A landscape with many valleys, sampled at points; each row gives a point and its height.
From any point a ball rolls to the lowest of the 2 points nearest to it. It stops when none of these is lower. Distance is the straight distance between rows; heights are no part of it.
nud h=610: [ 80 166 148 150 166 135 106 118  88 101 118 127  99 187 115  82 100  94
 165  58]
negig h=496: [140 146 143 117 185 161 107  99  75 156 116 152 160 154 132 148  83 122
 131 152]
navu h=431: [162 136 122  73  84 117 122 176 124 154 118 181 173 119 146 150 142 128
  97 146]
tesit h=287: [116 108  72 125 129 152  75 129  95 125  99 138 171 163 107 158 103 144
 154 141]
ded h=515: [173 165 127 132 117 111 127 130 114 158  78 140 149  99 115 114 123 143
 122 154]
zad h=626: [ 99 182 143 136  62 108  69 125 187 186 128 171 125 144  92 113 123 103
 149 124]
vuz h=451: [154 193 141 115 186 157  81 152  95 148 105 130 161 143 128 114  93 136
 136 170]
zabo h=385: [140 145  62  97 146 126 142 152 131 112 138 122 185  92 116 151 150 121
 152 123]
fut h=655: [137 191 121 147 175 116 108 167 115  75  92 155  99 129  94  97 139 161
  90  67]
Rege h=340: [133 103 103 164 104 120  87 160 103 139  83 154 155 129 107 147  75 157
 132 140]
Tor h=736: [148 244 208 123 126 150 115 116 146 102 113 177  76 165  90 129  70 112
 175  67]
noduf h=561: [141 173 166 145 125 109  92 118 122 136  83 162 132 142  96  94  94 132
 119 127]
vanak h=581: [138 154 168 143 157 170  80 100  73 121 120 137 128 165 101 110 112  78
 165  90]
kege h=658: [136 162 188 132  71  82 127  97 145 133 145 165 108 137  92 114 134  93
 104 118]
memup h=735: [110 110 120 119 135 167 111 142  98  42 151 108 179  70 159 145 126 179
 170 134]
Lagi h=634: [120 134  83 145 121 107 125 127 138  96 123 110  95 150 145 110 171 161
 201 135]
bipu h=468: [131 180  75 147 168 182  87 177 131  91 105 161 133 145  97 159 125 140
 115 127]
fosi h=698: [113 126 133 117 214 121 129 105 116 147 130 122 157 135 143  94 152  85
 160 125]
digid h=339: [ 82 130 147 153 138  70  98 145 146 169 132 122  98 129 162 139 109 135
  84 130]
sopez h=518: [124 106  90 152 104 162 175 110 134 147 119  97 143 117 186 112 113 182
  66 105]
bomat h=605: [157 150 139 147 125 122 125 116 128  87 116 106  99 154 132  68 150 144
 182 147]
mun h=732: [151 196 132 143 122 119 134 153 149 103 101 180 100 106  67  86 152  89
 128  99]
pur h=567: [175 194 158 117 137 102 130 113 106 114 101 115 103 110 112  81 140 119
 158 170]
molif h=714: [153 174 188 109 115 137 136 132 151  87 119 192 112 160  90 148  74 103
 151  54]
dun h=752: [ 95 111 139 121 172 161  98 144  78  34 113 121 175 120 133 167 119 183
 185 119]
benen h=544: [184 161 155 134 183 171 114 108  52 144 119 135 120 130 112 137  82 104
 154  96]
Nunep h=252: [155  93  85 130  96 107 155 133 160 168 119 143  86 135 166 140 177 117
 163 128]
sopu h=514: [127  90 100  74  98 143 169 123 116 127 151  87 110  89 189 158 201 158
 138 117]
Pego h=299: [130  96 213 140 116  99 125 110 149 144 157 178 181 148 130  92 165 125
 134  90]
Kekas h=599: [120  53 126 131 121 143 149 142 118 148 155 103  96  89 171 131 160 136
 128 191]
Rik h=642: [ 92  95 136 117 140 141 138 122 104 119 115 117 104 114 141 167 162 173
  62 121]
Rese h=482: [ 79 109  85 134  97 172 126  94 101  96 158  57 159  84 136  95 164 177
 130 119]
mari h=397: [115 141 100 138 161 144  80 167 107 134 111 130 170  95 138 109 129 143
 125 179]
gevet h=205: [113 143  79 123 103 123 156 176 162 135 175 109 159 118 169  93 193 157
 123 117]
defip h=348: [119 141  86 138 143 127  86 161  84  87  86 105 137  94 118 122 113 171
 166 159]
geze h=360: [111  89 121 164 177 172 132 143 124  76 130 153 141 117 154 109 127 114
 174 113]
Kis h=192: [121  93 190 176 100  83 121 145 142 169 119 145 153 119 143  79 161 161
 136 116]
madep h=446: [ 92 104 121 122  72 142 112 134  87 116 176  73 163  93 188 102 154 170
 142 127]
Befi h=679: [154 161 128 122 173  92 134 174  93  62  92 165 108  96 105 131 136 140
 114 129]
fozit h=435: [175 186  63 112 164 153 113 152 106 113  98 139 166 108 104 160 115 153
 131  99]
Fivon h=684: [107 124 100 137 146 179 110  87 136  74 125 103 126 136 140 138 184 205
 126 109]
tevuz h=429: [ 97  67 126 130 101 170 159  98 116  78 160  61 110 140 168 163 123 167
 136 117]
muk h=390: [107  96 134 129 119 166 117  96 109  80 213  77 138 118 190 148 150 171
 129 107]
kebo h=298: [112  82 123 134 164  87 160 114 184 134 125 114 121 143  92 167 137 127
  91 118]
Gituv h=438: [150 108 116 147 172 119 121 156 124 128 150 137 160  94 126 104 103 105
 123 163]
Zipov h=452: [168  73 107 148  97 123 151 118 127 169 181 111 144 138 138 161 124 119
 133 127]
val h=572: [ 99 111 119  88 199 128 150 126  95  92 120 139 118 115 166 155 149 137
 163  80]
natir h=483: [108 124 125  76 126 104 136 128 126 101  94 116 151 169 121 112 154 116
 147 129]
mutag h=382: [148 135 168  96 104 130 136 126 136 183 121 195 155 107 120 131 139 110
  91 102]
diloz h=659: [ 92  96 113 122 134 120 139  98 137 162 128  64 113 118 114 140 182 188
  60 152]
zipa h=349: [140  69 134 156 109 108 145 135  90 103  94 134 118  99 147  74 125 171
 113 118]
sugim h=602: [139 149 162 119 100 119 159  79 213 162  97 141  88 153 116 139  92 111
 146 163]
Kad h=286: [119  70 153 157 118 113 124 134 105 140 146 120 145 116 162  74 160 145
 112 117]
Meruk h=683: [112 190 186 116  66 115 118  80 184 130 179 159  89 138  89 115  86  85
 129 120]
fige h=617: [108 115 144  84 189 136 129 108  61 111 114 134 122  89 159 135 141 154
  99 131]
dipon h=285: [111 108  73 125 138 128 111 145  82  82 110 119 109  93 134 164  84 126
 171 154]
ponuk h=239: [ 90  81 115 134 184 115 117  99 142 147 133 133 105 145 118 168 155  86
  84 132]
vare h=716: [187 152  99 163 110 119 140 159 165  95 115 157 114 100  84 120 149 114
 105 113]
vobe h=213: [143  94  95 125 144 149 106 169  81  86 112 129 168 119 109 164  80 103
 184 144]
ged h=702: [168 141 101 164 146 136 162 150 144  37 139 133 106  97  94 123 118 126
 122 109]
lovos h=200: [151 133 127 136 151 141 134 111 124 110 141 136 135 146 153 129 120 146
 106  93]
gige h=502: [ 98 126 107  79 116 126 178 131 158 160 112 112 116 154 159 163 141 131
  99 119]
Zerat h=402: [106  94 101 120  75  92 149 173 108 141 161  79 124  98 124 139 191 147
  94 117]
kef h=350: [121 112 107 142 119  78 160 146 149 143 123 119 143 129 104 128 159 154
  94 106]
rak h=409: [112 104 152 119 118 123 137 144 170 148 173 129 195 164 132 156  96 107
 108 124]
leta h=162: [109 120 126 122 128 123 117 106 137 148 172  95  98 148 117 154 126  93
  83 168]
Sadem h=456: [106 100 107  71 104 110 156 137 122 180 168  92 108 134 154 163 190 119
 118 117]
lofes h=695: [162 186 168  76 121 136 160 130 148 118 118 176 140 140  97 157  82  88
 104 108]
zedad h=460: [129  88 103 125 105 121 163 103 101  86 127  61 122 114 161 151  86 166
 137 122]
lut h=378: [180 147 133 120 167 128 112  79 141 139 165 104 140 171 105 139 167 143
 148 167]
Ladir h=427: [121 120 105 137 149 100 113 125 107 167 125 136  76 111 173 122 117 109
 116 118]
Buguf h=495: [137  73 107 161  79 126 156 137 143 174 172  72 166 115 159 120 102 124
 146 176]
zoge h=338: [119 103  76  95 154 115 174 168 148 138 163  92 209  74 139 132 131 133
 135 151]
Kodo h=289: [148 125 137 112 135 146 126 141  90 105  67 145 122 130 108 144  56  92
 144 146]
zasos h=528: [125 120 133 147  85 131 151 131 171 169 157 105 150 115 144  93  91  91
 108 195]
kolig h=663: [117  87 121 104 167 129 124 128 121 191 125 134 167 121 153 128 166 101
 136 169]
Sed h=472: [177 146  95  87  86 135 164 129 125 140  97 140 129  96 147 127 143 151
 114 150]
Fivif h=560: [ 73  97 119 131  48 100 132 194 149 129 148 119 106 167 159 128 146 137
  98 125]
Sem h=199: [118 133 120 157 121 128 131  88 109 136  53 140  75 152  78 113 121 132
 127  85]
sofav h=646: [147 185 176 115 160 146 146  59 149 183 125 133 111 133 119 124  83 103
  94 118]
vofo h=357: [ 97 104 104 126 135 175 125 144 132 120  91 136 100 114 152 163  89 138
  89 203]
tabe h=562: [127 139 159 146  83 110 142 102 173 157 134 122  88 140 136 110  77  76
 137 185]
Mab h=304: [149  93 114 124 141 122 149 150 154 129 104 148  93  93 153 156  93 128
 111 189]
geked h=536: [ 80 100 149 123  72 103 169 142 179 153 127 127  74 150 153 139 129 130
 103 109]
gigu h=450: [150 119 156 144 131 101 138 140 150 123 168 128 152 131 132 127  85  60
 117 126]
fetek h=63: [129  93  74 147  84 130 149 137 176 157 166 114 139 139 171 110 189 145
 175 101]
vopil h=757: [130 199 185 146 126 139  85 121 160 133 114 203  87 126  45 100 128  75
 155 108]
vova h=776: [149 135 132 127 193 151  77 129 103 100 100 139 164 136 132 163 118 194
 177 114]
pega h=578: [ 92 109 145 147  28 102 114 186 148 154 154 140  93 145 134  94 146  86
 108 152]
nuvar h=288: [103 107 156 154 181 160 160 117 142  92 125 133 149 151 164 104 105 143
 133 128]
vamet h=280: [ 99 115  74 141 114 132 163 166 178 143 195  70 186  95 157 144 168 163
 145 146]
Bufu h=372: [105 113  97 107 148 154 145 145 175 130 164  97 181 167 164 144 109 103
 127 165]
vit h=253: [ 89 120 179 140 114  93  99 139 120 210 142 120 104 114 119 117 146 104
  75 163]
luf h=328: [143 152 162 141 133 164 126 148 108  90 102 147  64 142  94 120  67  79
 116 137]
Nimod h=386: [136  76 103 161  84 107 135 143 115 110  89 142 138 128 153 122  73 158
 129 117]
tulaz h=308: [168 148 140 142 139 117 148  64 118 124 122  82 141 148  81 119 123 133
 127 137]
Bilop h=437: [162 110 168 137 154 152 110  91 145 152 172 137 181 174 109 129 154 106
 135 136]
defet h=629: [150 133 124 128  66 101 128 111 142 161 140 143  71 130 105 125 175 101
  99 151]
kozod h=601: [117 127 141 130  39  77 131 161 154 185 163 147  91 122 122 158 135  79
  82 139]
pima h=710: [113 137  98 141 173 162 102 114 115  74 152 103 140  71 169 150 173 203
 163 125]
Zoti h=257: [155 155 115 149 129 148 130  73  98 111  95 100  91 166  76 128 117 110
 112 101]
pesa h=436: [158 146 180  86 166 112 125 112 105 103 108 142 161 180  86 127 153 117
 160 104]
Zulod h=302: [116 118 107 113 171 140 126 104 147 118 162  99 177 138 166 164 128 161
 148 118]
rivi h=323: [114 125 180  99 127  86 108 110 131 195 135 159 150 112 110  95 161  93
  83 120]
rubod h=564: [148  72 131  79 119 143 151 106 113 111 142 114 104  91 145 177 177 127
 143 175]
kag h=630: [ 92  79 108 118 134 130 121 167 114 144 159  99 155  90 171  97 177 107
 144 187]
gol h=662: [ 97 119  70 132 154 159 115 125 140  96  98 119 122 145 134  96 159 179
 166 128]
bopar h=491: [157 106  77 143  91 121 178  97 116 134 145  47 130  89 150 126 101 171
  94 124]
Kaga h=297: [147 153 115 120 156 182 134 123  91  71 105 137  83 124  74 116 109  98
  97 115]
bofi h=525: [ 76 104 101  95 166  98 122 140 106 100 110 120 143 157 133 155 136 151
 137  81]
bugub h=676: [144 196 184  96 156 139 117 111 116 144 113 151 123 158 101 151  62  87
  82 101]
gipag h=381: [152  63 104 149  99 113 145 109 119 185 136 146 115 146 164 151 130 110
 157  82]
buf h=375: [153 128 207 118 141 113 146 102 132 123 132 169 172 165 112 109 125 111
 161  74]
nemiz h=760: [173 225 168 137  99 131  96 118 128 130 104 175  70 151  79 103 119 116
 179  87]
Pevug h=635: [149 175 137 134  89 127 113 128 207 151 108 156 117 137  73 129 110 106
 127 156]
rora h=636: [101 157 114 150 175 113  87 134 101 103 102 146  97 125 104  86 132 116
 117  76]
Pida h=600: [ 74 138 148 162  42  92  94 154 165 199 154 122 105 159 100 108 114  94
 144 136]
Mem h=232: [161 123 131 131 145 120 144 119 148 152 146 134  82 116 120 167  87 108
  61 176]
vabu h=604: [120 206 178 137 152 137 114  97 144 166 102 139  99 139  94  95  93  98
 134 158]

Two balls start at each pair of points below. Name the first point that both come to, or write none.
kege / zad | pega
nemiz / bomat | ded
dun / Befi | none

Call two points neighbours if one is among the 2 nearest of the other. Go from one point of each pair to the other, from neighbour to neighbour, staying as low as possible. Name the highest point that can't be avoided.
Sem / muk | sopez
vobe / Sem | luf
vobe / Kis | Nimod
